A landscape with many valleys, sampled at points; each row gives a point and its height.
From any point a ball rolls to the lowest of the 2 points nearest to it. It stops when none of these is lower. Distance is the straight distance between rows; heights are no part of it.
z814 height 549: [152 138 152 112  77 144  92 104 202 122 126 151 101 172 138 109 109 120
 162 119  98 145 143  74 100 146 116 115 133]
z400 height 563: [169 122 145 137 134 130 135 139 209 115 124 120 111 164 125 122 125  87
 173 122 115 113 142  93 123 169  92  89 119]
z647 height 295: [120 119  77 117 154 121 142 106 118 162 190 110 126 159 154 127 133 119
 116 146 119  95  72  87 174  70 138 119 117]
z717 height 190: [130 104 114 107 112 142  95 162  97 122 122 122  94 104 113 130 124 146
 149 113 113 142 146 140 110 109 144  99 142]
z732 height 569: [161 129 151 172 104 152 151 146 165 138 193  77 169 200 190 126 153 115
 114 172 154 119  86 114 156  83 189 132 147]
z537 height 383: [ 91 141 139 136 101 116 102 118 138 160 155 174 143 121 130 120 124 164
 125 117 115 172 156 165 102 146 128 143  63]
z903 height 411: [108 136 173 100  82 110  74 139 145 162 149 184 136 135 138 102 108 171
 148 155 116 156 184 177 114 143 137 132  62]
z252 height 391: [139 119 149 162 104 132 130 154  97 177 150 156 134 129 169 164 155 154
 128 145 139 123 111 170 154  93 188 132 120]
z750 height 661: [144 102 118 139 100 105 131 176 120 139 181 112 160 116 168 117 147 122
 106 165 125 118 145 165 152  96 180 100 137]
z395 height 443: [126 120 113 167 144  97 147 126 150 128 134 100 169 123 135 145 135 124
 117 125 150 124 130 153 114 165 130 128 133]
z10 height 592: [134 154 140 126 120 114 142  76 166  78  76 157 133  75  76 133  80 126
 138  86 102 180 134 126  77 190  64 148 129]
z829 height 381: [ 55 132 168 113 116 112  70 178 105 122  72 133 181  86 128 145 169 170
 118 133 144 156 182 196 104 123 169 154 125]
z611 height 302: [114 145 208 172  74 161 130 118 133 126 139 154 168 135 131 151 143 159
 113 127 198 180 127 149  92 143 144 159 161]
z889 height 320: [112 126 159 118 127 114 131 141 147 108  93 121 144  93 101 138 115 129
 148 117 134 141 174 151 115 206 107 121 141]
z345 height 524: [127 145 134 146  94 140 108  95 180 144 144 142 134 176 148 115 117 135
 143 126 120 134 116  82 128 146 138 140 118]
z242 height 24: [139 130 127 124 146 142  89  90 211 159 149 127 113 204 135 121 111  88
 154 150 109 101 112  54 135  93 138 109  69]
z503 height 467: [131 151 150  99 102 147  75  77 149 184 137 194 106 176 143 116  63 149
 149 150 112 143 149 101 115 128 133 127  98]
z720 height 348: [ 78 140 165 103  97 106  99 131 131 121  85 161 148  82 100 127 115 161
 147 112 110 173 182 150  99 181 105 141 112]
z243 height 322: [135 122 132 137 137 107 138 195 145 143 122  88  94 126 141 108 124 105
 149 129 116 125 145 134 118 149 125 100  99]
z237 height 610: [103 127 157  84  83 133  77 165  60 146  99 185 147 115 162 140 130 211
 147 150 118 136 166 195 154  78 172 168 116]
z856 height 100: [141 126 122 120 129 147 120  90  88 188 131 170 113 144 116 141  94 139
 133 140 128 114 127 109 167 126 132 148  92]
z204 height 222: [159 123 102 153 143 114 148 131 190  78 108  87 151  96 101 132 156  82
 108 119 135 127 170 156  85 160 105  89 155]
z25 height 453: [146 136 175 191 128 127 198 175 130 117 157  83 172 119 172 148 183 120
  99 159 175 115 137 178 160 124 182 117 166]
z329 height 194: [131 118 157 131  98 181 101 126 122 100 103 137 125  86  95 159 141 139
 127 100 128 173 147 172  89 149 151 113 184]
z722 height 354: [120 127 114  86 126 103 125 149  57 165 120 121  80 126 150  87 108 138
 134 152 102 102 154 102 167 127 141 126 136]
z13 height 498: [121 148 148 130  95 170  97  95 139 148 136 173 114 150 139 132  82 170
 155 107 110 147 124  99 119 127 136 141 132]
z919 height 206: [120 130  90 143 171 106 146  94 128 108 138 122 104 112  82 120 159 107
 106  99 129 124 136  90 128 144  92 116  94]
z949 height 519: [154 136 181 185 127 148 128 116 207  78  97 130 142 151 121 128 135 120
 153 109 147 135 124  92  98 196 104 133 158]
z174 height 318: [118 116 115  89 134  85 126 195  51 162 128 105  86  91 173  68 113 120
 118 158 101  90 140 113 168  81 153 118 120]
z545 height 625: [118 148 179 140  85 111 120 123 167 143  93 169 123 135 132 109 104 136
 166 123 104 155 158 108 122 193 103 150  97]
z390 height 601: [135 120 101 165 194 122 163 151 187 102 143  77 127 153 139  80 163  46
 120 129 124  96  99 107 127 151  93  96 125]
z27 height 186: [141  93  93 101 149 130 118 156  46 139 152 125  77  94 104 126 136 107
 116 120 133 116 115 122 129  64 121  86 116]
z525 height 223: [168 131 100 120 162 161 124  97 124 170 138 133  84 179 158 123 108 109
 129 154 110  67 105  68 162  63 168 104 129]
z423 height 483: [146 138 158 158 111 132 137 113 226 122 144 103 176 194 139 134 135 104
 139 133 149 137 100 108 116 162 119 155 100]
z492 height 217: [ 99 112 130  90 103  95  88 175 131 118  91 108 137  94 103 117 158 112
 117 129 119 153 181 176 109 152 124 124 130]
z253 height 555: [113 142 152 135  76 165 127  82 105 112 113 185 145 107 129 157 129 171
 126 107 112 154 115 136 139 153 144 169 195]
z812 height 246: [127 119 201 135  92 172 117 149 121 115 120 125 143 123 117 161 134 152
 135 125 176 163 139 155  99 155 148 122 196]
z816 height 388: [123 142 167 186 131 159 170 129 126 148 131 125 148 139 152 173 170 143
 115 122 163 133  96 154 148 138 163 149 155]
z614 height 402: [134 122 107  83 123  99 117 112 124 144 150 139  98 152  92 114  99 111
 134 133 133 136 138  91 129 140  80 115  85]
z447 height 270: [118 128 103 112 165  97 142 124  91 127 160 112  71 139 108  79 135  97
 104 127 126 109 117  45 135  99  86  92  87]
z36 height 136: [174 146 116 114 152 150  91  79 165 186 134 130  91 207 156 106  89 101
 136 165 115  93 134  67 120  78 171 106 104]
z707 height 361: [139 108 124 148 166 197 152 123 165  90 153 100 147 174 144 134 163  89
 137 123 145  96  92 105 144 138 139  95 202]
z261 height 526: [120 135 142 154 145 138 162 113 114 102  84 131 150  92 121 161 142 145
 121 111 145 125 147 164 149 191 129 152 190]
z920 height 543: [152 130 125 190 121 121 149 142 189 123 173  72 189 176 166 129 161 106
 109 150 150 127  91 125 131 116 161 132 130]
z406 height 283: [145 120 124 158 139  92 123 146 156 159 139 114 117 153 144 103 113 107
 152 142 115 118 128  95 139 145 120 100  81]
z480 height 643: [142 101  94 134 119 101 112 144  96 157 191 135 124 132 176 111 138 135
 106 154 112 104 118 145 158  67 168 100 116]
z940 height 509: [132  95  99 128 184 113 184 200 100 105 114  58 115  80 141  99 132  82
 118 133 131  93 123 160 130 130 117 110 142]
z797 height 249: [175 108 116 137 105 180 129 156 147 146 143 114 113 163 135 141 130  99
 135 129 132 127 131 134 113 108 149 118 130]
z118 height 239: [165 143 144 163 150 177 185 128 149  69  96  88 164 110 121 169 162 110
 102 127 171 122 147 194 104 156 136 126 204]
z206 height 430: [139 112 140 151  96 121 147 163  90 154 142 155 127 111 179 165 185 145
 119 134 133 109  96 167 161  68 181 102 181]
z895 height 424: [121 123 182 163 117 127 157 179 107 154 127 104 159 118 161 166 177 138
 109 147 175 127 125 187 152 130 179 133 157]
z622 height 635: [137 136 139  68  94 154  86  99 100 123 116 161  66 120  87 105  86 138
 156 108  79 164 153 108 111 140 112 127 121]
z561 height 468: [148 135 161 139 106 187 160  87 129 106 124 177 155 142 134 210 128 158
 145 107 153 119  64 121 156 118 139 158 209]
z322 height 461: [ 99 137 117 105 133 116 136 144  73 121  64 124 143  71  93 168 108 170
 144 106 126 153 128 171 116 147 116 175 133]
z692 height 316: [ 86 140 145 104  91 131 110 128  91 103  81 154 167  68 106 158 136 171
 113 114 134 170 173 200 113 146 151 171 163]
z279 height 373: [ 83 140 174  84  86 138  79 157 116 120 108 161 124 104 124 120 111 192
 157 122 105 160 186 157 108 137 141 138 119]
z591 height 585: [130 103  94 173 165  82 160 165 112 136 181  92 134  96 161  98 133 102
  98 143 115  94  80 119 150  94 145 104 114]
z933 height 378: [137 131  93 110 156 141 151 120  71 144 140 128  82 119  95 154 137 121
 118 104 136 130 106 114 144 108 107 143  86]
z911 height 407: [166 114 120 140 155 167 153 152 222 115 168  69 157 209 169  93 123  61
 153 164 124  84 103  80 146  85 146  83 131]
z42 height 258: [160 122  63 124 159 106 162 126 159  66 129  80 123 105  88 123 145  82
 108 113 129 120 142 129  88 138  75  90 145]
z162 height 450: [161 121 140 156 135 153 144 138 238 104 149  81 164 214 153 124 138  75
 151 146 145 107 100  95 128 136 126 122 116]
z166 height 565: [135 104 162 175 120 102 147 210 157 141 141  66 148 129 175  83 150  82
 119 164 133 124 130 147 116 141 154  92 133]
z946 height 199: [111 135  87 126 116 117 121  73 119 139 150 160 155 132 109 140 118 146
 115 108 126 146 112 118 140 135 105 172 106]
z452 height 584: [154 122 129 150 180  94 131 121 213 106 132 112 125 184 131 103 126  83
 172 138 117  84 108  67 154 165  84 104  98]
z317 height 344: [126 145 173 182  97 158 140 119 106 176 126 179 142 138 155 168 152 163
 134 134 149 146 107 145 161 121 174 169 130]
z295 height 602: [130 119  96 139 211 105 147 110 163  87 147  97 117 172 116  85 142  84
 132 137 122  72  88  49 169 144  79 109 104]
z642 height 590: [107 114 114  84  93 105  76 156  67 147 133 156 125 117 149 107 149 176
 113 150 106 135 165 205 152  84 158 157  98]
z116 height 376: [128 130 127  75 137  92 136 109  58 124 141 142  81 141  59 105 108 119
 124 133 143 143 154  60 132 126  59 100  71]
z7 height 351: [104 134 114  66 132  77 119 132  42 152 158 141  84 138  96  85 120 146
 108 142 128 145 163 103 133 100  84 110  51]
z477 height 501: [130 139 147  79  85 165  64  80 101 160 121 217 101 145 132 103  70 180
 148 141  99 155 151 140 105 110 133 145 125]
z660 height 544: [124 129 116 153 159 106 152 112 103 117  78 134 139  85  98 135 132 129
 119 114 135 117 155 150 149 195 105 160 124]
z245 height 490: [130 123  90 129 184  98 175 151  84 104  95  78 126  94 111 124 142 114
 113 120 147 105 123 152 131 161  92 130 146]
z974 height 508: [131 121 124 149 137 158 143  78 140 122 121 157 158 156 137 184 134 157
 145 121 138  88  63  87 178 114 143 166 176]
z501 height 487: [102 165 141 155 122 135 162 126 112 128  78 130 166  78 117 176 111 174
 119 108 149 155 143 180  92 160 125 179 135]
z943 height 511: [152 111 151 173 176 177 166 148 163 131 173  91 147 171 187 119 142  95
 134 166 140  65  78 102 177 105 176  91 163]
z773 height 259: [107 133 107 139 148  76 125 140 121 141  88 118 108  97  86 117 140 113
 119 111 126 154 142 136  92 151  84 136  69]
z364 height 641: [103 125 124  95 100 136  84 110  57 129 118 224 126  82 107 129 108 205
 138 119 102 157 163 181 133  95 130 168  95]
z871 height 174: [140 105 112 117 113 128 120 146 145 105 109  99 150  96  94 146 148 106
 108 119 139 148 170 183  92 155 131 112 156]
z301 height 466: [148 136 109  90 135 114 133  88 153  80 116 117  99 111  50 137 124  92
 134  94 119 172 124 113  83 159  46 117 116]
z29 height 548: [119 157 124 174 141 152 145  58 157  85  83 137 163  99 107 170 108 153
 106  85 137 146 101 140  73 159 105 167 167]
z115 height 169: [125 132  91 125 161 140 124  90 152 100 150 124  94 146  75 127 143  91
 118  95 134 121 100  54 123 107  79 127  78]
z808 height 282: [124 120 156 126 103 158 146 190 107 124 147  99 128 130 169 123 153 146
 134 139 145 119 139 145 134 116 174  99 194]
z274 height 247: [113 132  81 103 140 111 132  86 112 155 175 127 127 156 116 137 120 136
 120 127 134 114  91  93 155 119 110 134 108]
z338 height 479: [146 121 168 187 157 145 192 163 129 136 162 103 157 147 185 147 160 116
 124 154 160  89  94 149 182 123 173 110 165]
z656 height 358: [121 165 214 182  92 177 162  85 156  99 141 162 186 119 128 175 127 152
  91 118 224 176  99 130  95 127 128 187 176]
z896 height 349: [102 143 166 146  84 145 112 122 135 127 131 172 156 106 129 146 117 173
 122 113 144 174 155 165  92 143 139 157 130]
z765 height 324: [112 132 127  53 114  79  83 161  74 151 125 152  82 128  97  77 121 143
 130 141 112 148 178 141 121 101  91 135  27]
z316 height 403: [152 120 112 128 118 151 156 130 129 144 166 112 142 174 174 150 142 117
 130 148 136 100  89 126 164 106 161 128 175]
z296 height 475: [108 173 192 187 115 147 154 130 141  91  79 101 154  95 125 165 141 167
 102 121 196 159 166 174  61 150 142 144 182]
z368 height 236: [120 101 130  96 110 134 115 207 103 117 117  89 118 103 143 121 141 122
 132 130 117 124 165 163 122 112 158 105 167]
z533 height 413: [137 149 178 162 105 196 161  73 158  72 123 171 171 122 127 187 112 150
 114  93 173 153  84 132 109 136 138 174 202]
z679 height 488: [119 157 171 176 105 139 144 140 185 111 115  99 143 129 135 137 153 132
 119 106 156 164 156 147  81 178 125 133 134]
z755 height 463: [152 134 111 106 129  96  85  95 100 206 167 148 100 184 169  80 100 142
 113 189  97 119 128 132 136  65 161 115  69]
z426 height 230: [134 103  88 103 149 122 151 179  55 122 116 112  84  68 117 141 152 112
 105 117 127 111 119 160 153  81 137 113 139]
z409 height 431: [104 132 119  78 129  52 105 180 147 102  86 106 115  73  85 130 144 111
 135 116 113 152 190 165  82 133  84 114  70]
z179 height 363: [158 109  89 125 134 174 150 143 179 112 160  78 127 186 152 103 132  75
 142 138 118  98  91  86 131  93 128  99 164]
z594 height 178: [134 116 119  98 113 138 105 106  68 160 106 178 104 113  88 131  93 146
 137 117 118 154 131 133 132 130 106 160  84]
z852 height 480: [122 135  98  98 168 114 154 141  59  95  77  94 110  68  77 159 125 143
 132 101 129 131 128 158 126 146 101 146 148]
z425 height 608: [117 138 175 118  89 125 124  92 162 106  92 190 131  91 107 116  72 135
 161  99 103 181 146 105 100 196  79 142 123]
z195 height 533: [121 161 118  88 102 148  80  62  89 194 140 214  98 182 157  90  79 188
 130 157  95 132 146 150 122  89 141 155 106]
z944 height 623: [146 115 111 134 133 115 113 113 134 179 207 126 142 168 186 119 119 130
 108 177 108 103  95 123 168  53 191  96 106]
z173 height 495: [162 120 157 150 135 179 122  91 200  73 109 143 131 154 111 144  92 117
 170  97 126 128 102  86 111 171 100 132 152]
z127 height 433: [133 146 116  78 117 121  87  80 141 171 163 179  97 170 114 107  79 135
 136 148 120 133 143  90 113 109  97 115  63]
z489 height 248: [114 143 102 135 122  99 129  86 185 113 152 141 160 138 111 136 113 127
 134 111 129 137 120  98 121 168  84 143  95]
z527 height 506: [103 127 122 133 138 115 161 132  82 140 116 134 152 100 132 167 159 151
 118 127 145 108 124 165 168 158 145 138 178]
z321 height 346: [137 116  83 117 139 128 167 142 106 149 181 110 120 146 181 128 145 108
 111 143 113  85  54 121 172  55 147 109 173]
z721 height 465: [163 126 135 125 152 189 123 103 181  95 119 117 114 190 125 125 104 108
 168 123 120  91 107  63 145 149 121 119 158]
z578 height 404: [106 169 192 197 121 166 164  91 165 102 142 131 182 143 139 170 168 159
 106 114 196 147 100 124 120 143 144 161 176]
z156 height 537: [126 141 175 165 105 192 124  97 207 103 130 141 163 168 134 155 120 129
 131 104 167 152  92  99  96 149 128 161 144]
z637 height 290: [105 133 116 116 122  86 104 151 112 166 126 136  89 122 109 102 134 131
 137 121 115 159 152 143 107 128 102 124  49]
z988 height 329: [148 120 115 109 157  74 139 151  96 169 180 104  77 135 159  40  88  78
 108 193 107  93 119  71 143  71 123  77  70]
z213 height 538: [121 125 103 111 160 158 126  60 129 150 118 149 133 183 142 165 133 131
 150 138 125  62  49  61 199  79 145 159 156]
z842 height 605: [102 130 106 110 111  92 101 150  73 139 105 155 136  78 117 120 144 157
 112 128 112 146 175 189 144 111 139 180  69]
z847 height 364: [154 118  78 123 120 166 131 106 160  88 153 104 132 166 131 142 137 111
 134 108 118 100  92  86 146 108 131 134 169]
z766 height 575: [142 164 122 118 148 109 149  82 124  73  32 116 121  48  56 136  89 126
 119  98 107 159 152 153  78 179  70 164 126]
z194 height 114: [122 114  99 137 167 137 113 110 194 125 158 104 122 174 115 119 143  85
 137 118 128 104  94  61 134 106 110 108  89]
z394 height 510: [133 125 127  89  97 151 108 104  70 159 129 177  94 127 133 151 118 170
 145 127 108 126 128 144 149 105 148 132 165]
z603 height 410: [162 104  90 144 186 142 164 153 125  98 153  93  91 133 143  83 118  83
 130 128 111  66 102  73 159 113 113  86 137]
z754 height 343: [137 132  87  98 121 138 119 117  59 164 160 153  73 137 130 129 138 137
 111 123 116 129 125 130 156  77 132 136  98]
z159 height 586: [113 144  90 135 149 159 150  37 121  95 117 172 142  93  82 185 117 139
 108  83 125 141  75 128 129 124  99 172 152]
z906 height 525: [117 144 131 112 118 191  89  46 114 152 134 195 102 161 133 141  95 160
 145 112  94 129 102  76 136  96 152 140 147]
z16 height 676: [151 113 143 181  86 115 133 163 150 120 165  95 169 126 159 128 169 125
  96 149 154 137 148 157 116 113 177 110 143]
z309 height 438: [168 106 103 129 185 157 130 116 130  93 121 109  94 159 114 114 110 108
 155 113 116  83  95  65 152 141 109 103 160]
z826 height 327: [130 127  82 123 140 139 128  84 182  62 139  98 147 148 102 139 126 122
 134  97 120 124  95  86 103 149 100 126 170]
z149 height 484: [109 112 104 109 133 115 144 134  61 173 145 144 125 118 143 154 154 138
 125 137 128 109 105 152 177 112 141 118 159]
z819 height 323: [143 109 129 136 134 172 163 160 132 102 155  93 130 137 145 140 146 108
 142 123 138 109 129 132 138 133 144  80 199]
z631 height 421: [109 116 178 130 100 114  93 172  91 178 131 140 150 134 173 127 125 176
 141 172 135 121 166 150 156 119 193 122 125]
z891 height 469: [127 111  89 145 174 112 162 139 123 111 135  86 144 131 141 127 143 104
 118 129 142 100  89 147 137 159 112 118 165]
z914 height 439: [ 77 146 145 110 140 112 107 159  88 101  15 105 164  54  95 169 127 169
 130 109 132 152 160 179  95 134 143 177 135]
z930 height 226: [107 133 111 133 143 127 121 106  87 145  97 149 107  93  68 134 118 130
 122  99 128 163 127 135 104 156  87 154  87]
z431 height 353: [132 125 106 128 154 141 153 152 114 137 126 101  93 112 110 134 129 113
 134  98 130 133 136 139 124 149 113 128 101]
z551 height 442: [115 175 180 208 136 160 167  88 143 100  88 116 169 125 132 176 155 159
  89 117 196 138 118 153  73 155 133 155 188]
z785 height 420: [148 148 126 118 130  81  98 108 154 198 179 120 121 195 164  84  98 117
 128 194  86 138 122 120 144  99 155 106  42]
z498 height 546: [127 125 107 104 134 176 107  65 113 131 139 146  97 154 105 147 112 144
 147 114 113 113  88  70 144 116 128 117 162]
z339 height 298: [113 130 109 130 160  77 138 149  83 106 117 103  62 104  96  80 143 108
 121 104 117 126 145  71 119 126  75  97  85]
z232 height 237: [121 124  79 132 182 119 164 125  91 110 167 101  88 106  99 112 158  88
  84 105 131 109 113  94 138 101  99  92 109]
z518 height 393: [114 102 112 148 181 183 130 108 191  99 144  91 147 194 148 118 165  74
 133 140 135  75  70  80 168 112 144 116 166]
z607 height 559: [149 145 111 150 161 121 151  88 122  75  55 123 124  93  79 128 118 118
 127  96 119 132 135 128 121 205  74 169 136]
z802 height 291: [140 138 181 181  98 167 147  88 142 144 131 180 181 134 140 160 115 152
 130 120 164 142 113 124 150 158 152 184 129]
z506 height 352: [ 81 144 189 128  77 138 101 152 110 124 111 152 177  98 133 149 150 183
 110 138 171 174 173 194  96 132 155 163 147]
z992 height 313: [182 116  86 100 126 165 129 131 151 136 143 109  90 181 132 110 111  86
 138 139 115 103 129  86 133  92 128 105 127]
z690 height 285: [ 95 108 136  80 103 128  95 126  68 134 101 169 145  81 101 155 138 163
 127 127 125 148 158 184 154 135 145 148 156]
z966 height 462: [133 134 161 139  84 126 108 152 171 137 142 134 135 140 138 125 133 134
 137 128 136 155 168 142 103 159 129 119 118]
z419 height 622: [149 137 145  91  90 128 112  99 160  96 112 161  96 110  86 115  98 117
 158  98  84 162 146 101 115 173  85 129 124]
z761 height 566: [126 135 116  87  95 125  75 122  76 177 150 173  95 166 168  88 125 180
 123 158  99 132 144 167 143  80 157 147 104]
z938 height 545: [117 109 149 155 121 116 150 219 121 121 108  66 152  93 164 110 167 100
 100 147 143 119 146 172 118 121 175 124 158]
z735 height 632: [ 85 108 108  90 147  75  94 190  68 103  84  92 123  67 123  96 133 143
 128 119 104 121 164 133 122 117 135 114 135]
z885 height 596: [151 115 111 149 124 143 135 127 175 142 205  92 165 185 175 119 138  98
 117 163 122  97  89 110 156  69 185  94 123]
z794 height 568: [103 133 103 109 117 170 123  54 110 122 144 177 128 128 111 172 119 164
 135  95 112 139  63 105 144 107 118 161 158]
z44 height 427: [105 121 149 152 155 185 133  98 200 113 145 102 170 205 163 153 158 118
 141 147 160  75  63  83 168  98 167 147 162]
z35 height 624: [ 88 114 124  80 133  34 106 211 114 117 100  89 121  76 131  79 136 106
 133 138 105 123 173 130 127 121 111 105  90]
z532 height 436: [113 125 161  85  79  96  74 153 165 146 125 157 120 132 127 114 120 135
 159 142 111 159 187 149  97 152 111  99  97]
z863 height 527: [118 113 113 126 147 113 170 215  82 130 103  71 135  81 160 127 152 115
 115 133 128 100 114 179 140 112 152 137 155]
z657 height 564: [106 142 161 162  93 164 119  73 217  88 103 174 161 145 127 126  93 129
 139  92 121 155  87  69 102 150 104 182 127]
z544 height 567: [134 123  89 187 147  88 151 139 158 133 170  76 157 139 160 118 145 112
 100 133 124 117  86 122 132 108 147 130 105]
z573 height 414: [ 99 156 116 102 134  72 128 136 133  98  51 104 133  63  87 140 122 137
 120  98 117 157 183 165  70 153  88 142  95]
z770 height 570: [116 159 151 167 115 147 140  80 193  81  90 147 162 126 111 132 104 126
 128  94 132 170  97 119  71 187  91 177 153]
z40 height 250: [ 98 106 133  65  99 106  55 151  84 122  85 142 157  89  87 124 136 141
 128 131 115 158 172 178 114 139 132 143 133]
z239 height 292: [166 128  85 102 128 152 136 125  86 159 159 141  71 146 156 124 131 121
 118 137 108  91 111 106 169  54 156 106 145]
z244 height 357: [136 154 154 147 147 131 160 113 172  81  75 110 150 111 105 148 127 116
 120 114 152 144 151 168  95 218  91 141 156]
z757 height 448: [145 133 106  81 133  82 130 142 127  80 104 110  93  82  60 127 129 107
 130 100 115 157 168 131  86 141  65 109  89]
z315 height 396: [ 84 121 109 117 138  72 130 175  80 152 146 111 123  95 145 102 129 149
 126 133 116 117 157 145 152 119 142 121  93]
z429 height 235: [129 111  95  85 152 123 107 133  43 156 166 138  54 137 122  87 123 116
 100 146 129 117 117  92 121  46 119  80  99]
z548 height 482: [126 118 138  73 118 144  85 150  65 162 102 160  95 113 138 141  98 177
 155 143 112 118 168 149 148 109 163 127 128]
z689 height 374: [ 97 128  88  96 146  72 139 137  60 149 166 117 105 113 115  98 120 147
 112 138 131 122 138  98 154 111 101 113  96]
z855 height 534: [109 131 134  93  68 153 104  87  84 131 139 206 131 116 127 158 119 202
 134 114 113 158 115 157 144 114 139 152 180]
z473 height 377: [150 112  97 132 180 104 152 147 127 133 176  94  93 139 159  57 104  76
 114 163 114  63  98  45 163  87 122  88 105]
z701 height 518: [109 163 154 145 110 156 162  86 118  99  92 155 161  81 121 190 112 177
 119  89 144 172  96 175  87 151 121 173 193]
z632 height 416: [104 161 138 118 157 111 142 141 115  95  19  75 149  57  98 159 128 140
 106 113 137 129 170 194  84 165 128 153 150]
z453 height 603: [121 140 130 136 127 166 163  53 125  99 106 193 175  69 104 172  67 149
 120  87 126 168  87 132 118 152  98 190 151]
z665 height 451: [121 139 122 128 118 137 162 105 107 167 158 156 143 155 161 184 155 156
 130 131 131 106  73 147 184 101 150 134 165]
z466 height 452: [153 117 145 114 123 133 118 169 101 171 137 130 108 136 166 133  93 159
 149 160 123 105 163 139 153 109 179 109 119]
z34 height 166: [169 111 140 147 100 162 154 149 151  98 126 106 161 120 118 156 162  98
 115 134 164 128 162 173 122 147 148 117 175]
z225 height 273: [112 113 108  82 135 101 141 198  44 145 120 120  86  81 163 125 148 135
 119 138 108 103 112 159 169  56 159 125 142]
z374 height 542: [166 135 151 161 149 120 141 127 213  86  87 132 125 135 108 136 132  87
 165 102 128 129 134 115 103 200  70 121 121]
z927 height 294: [145 118  63 147 162 123 151 119 189  69 149  80 141 141 115 126 143  91
 121 108 128  99 101  93 111 118  93 108 136]
z901 height 234: [131 129 147 169 122 143 129 101 128 152 113 180 145 108 118 142 103 139
 141 115 127 136 136 122 147 168 135 169  97]
z182 height 390: [128 151 111 128 159 104 153 111 148  99  67  91 133  83  91 144 129 112
  98 115 132 139 167 181  83 183  92 133 134]
z160 height 583: [144 101 139 169 166 113 158 199 169 136 145  75 123 135 166  62 135  52
 134 150 120  99 110 126 129 146 114  79 129]
z978 height 405: [ 68 121 124 117 120 104  96 176  74 127  81 115 155  73 131 151 171 166
 116 118 126 141 145 193 111 104 167 137 157]
z228 height 176: [147 112 124 164 144 120 109  92 135 175 133 156 135 145 108 140 112 112
 136 129 129 124 117 100 158 146 119 146  65]
z959 height 485: [149 112 104 101 142 142 132 125 149 116 119 104 105 149  74 118 133  70
 139 108 125 138 111 107 109 167  70 115 124]
z455 height 599: [125  96  94 141 141  65 130 161 141 130 168  90 139 104 139  93 138  95
 101 145 121 109 129 130 124 121 121  85 105]
z514 height 289: [123 122 114 127 141  77 134 112 164 106 113 124 142 111  93 132 122 114
 143 119 129 129 148 123 112 190  74 104 123]
z94 height 284: [136 110 126  81 148  82 109 167  60 162 159 120  54 130 132  39 115  84
  98 173 127 109 139  81 120  64 105  72  76]
z31 height 628: [105 131 141  80  98 125  63 140  73 143 108 199 128 113 133  96 103 211
 152 144  98 142 195 169 141 102 146 162  81]
z444 height 233: [146 118 124 151 148  85  99 102 171 169 137 149 111 168 104 112 114  95
 151 138 120 123 114  70 132 126  93 110  47]
z184 height 175: [152 105 131 164 132 159 155 179 130 161 155  92 122 144 165 121 152  83
 121 143 131 114 109 148 139 101 172 102 135]
z91 height 418: [109 127 120 150 125  91 131 169 119 130 126 106 146  95 141 130 147 144
 113 131 130 127 166 164 130 144 150 127 119]
z154 height 512: [126 149 143 160 107 167 134 104 160 106 128 128 144 136 128 152 140 140
 115  98 143 148 116 122 105 154 139 144 163]
z217 height 397: [ 95 122 171 112 111 113  83 191 111 146 121 133 139 110 145 122 120 179
 157 135 126 133 186 160 129 131 166 108 108]
z107 height 502: [141 160 112  98 117 110  78  59 116 221 137 183 110 203 157  84  80 159
 132 182 111 128 129 123 118  87 151 145  78]
z336 height 375: [140 128 110 112 138  90 115 126 131 191 168 105  94 172 153  69 113  77
 121 172  98 113 119  85 147  96 135  95  72]
z640 height 514: [165 124 145 146  88 114 134 137 199 146 175  92 168 188 158 119 141  99
 132 158 134 141 127 129 131 142 143 124 102]
z991 height 613: [126 106 106 109 132  42 129 181 120 118 141 105  96 100 134  68 132  90
 122 141 107 113 156  97 127 116  91  77  91]
z698 height 137: [152 109 121 121 115 161  99 115 131  93 128 129 108 113  86 142 117 132
 151  95 109 149 131 127  99 144 123  95 167]

Where does a ball stop that starts at each point below?
z770 => z946
z160 => z856
z477 => z856
z10 => z946
z253 => z946
z855 => z946
z452 => z27
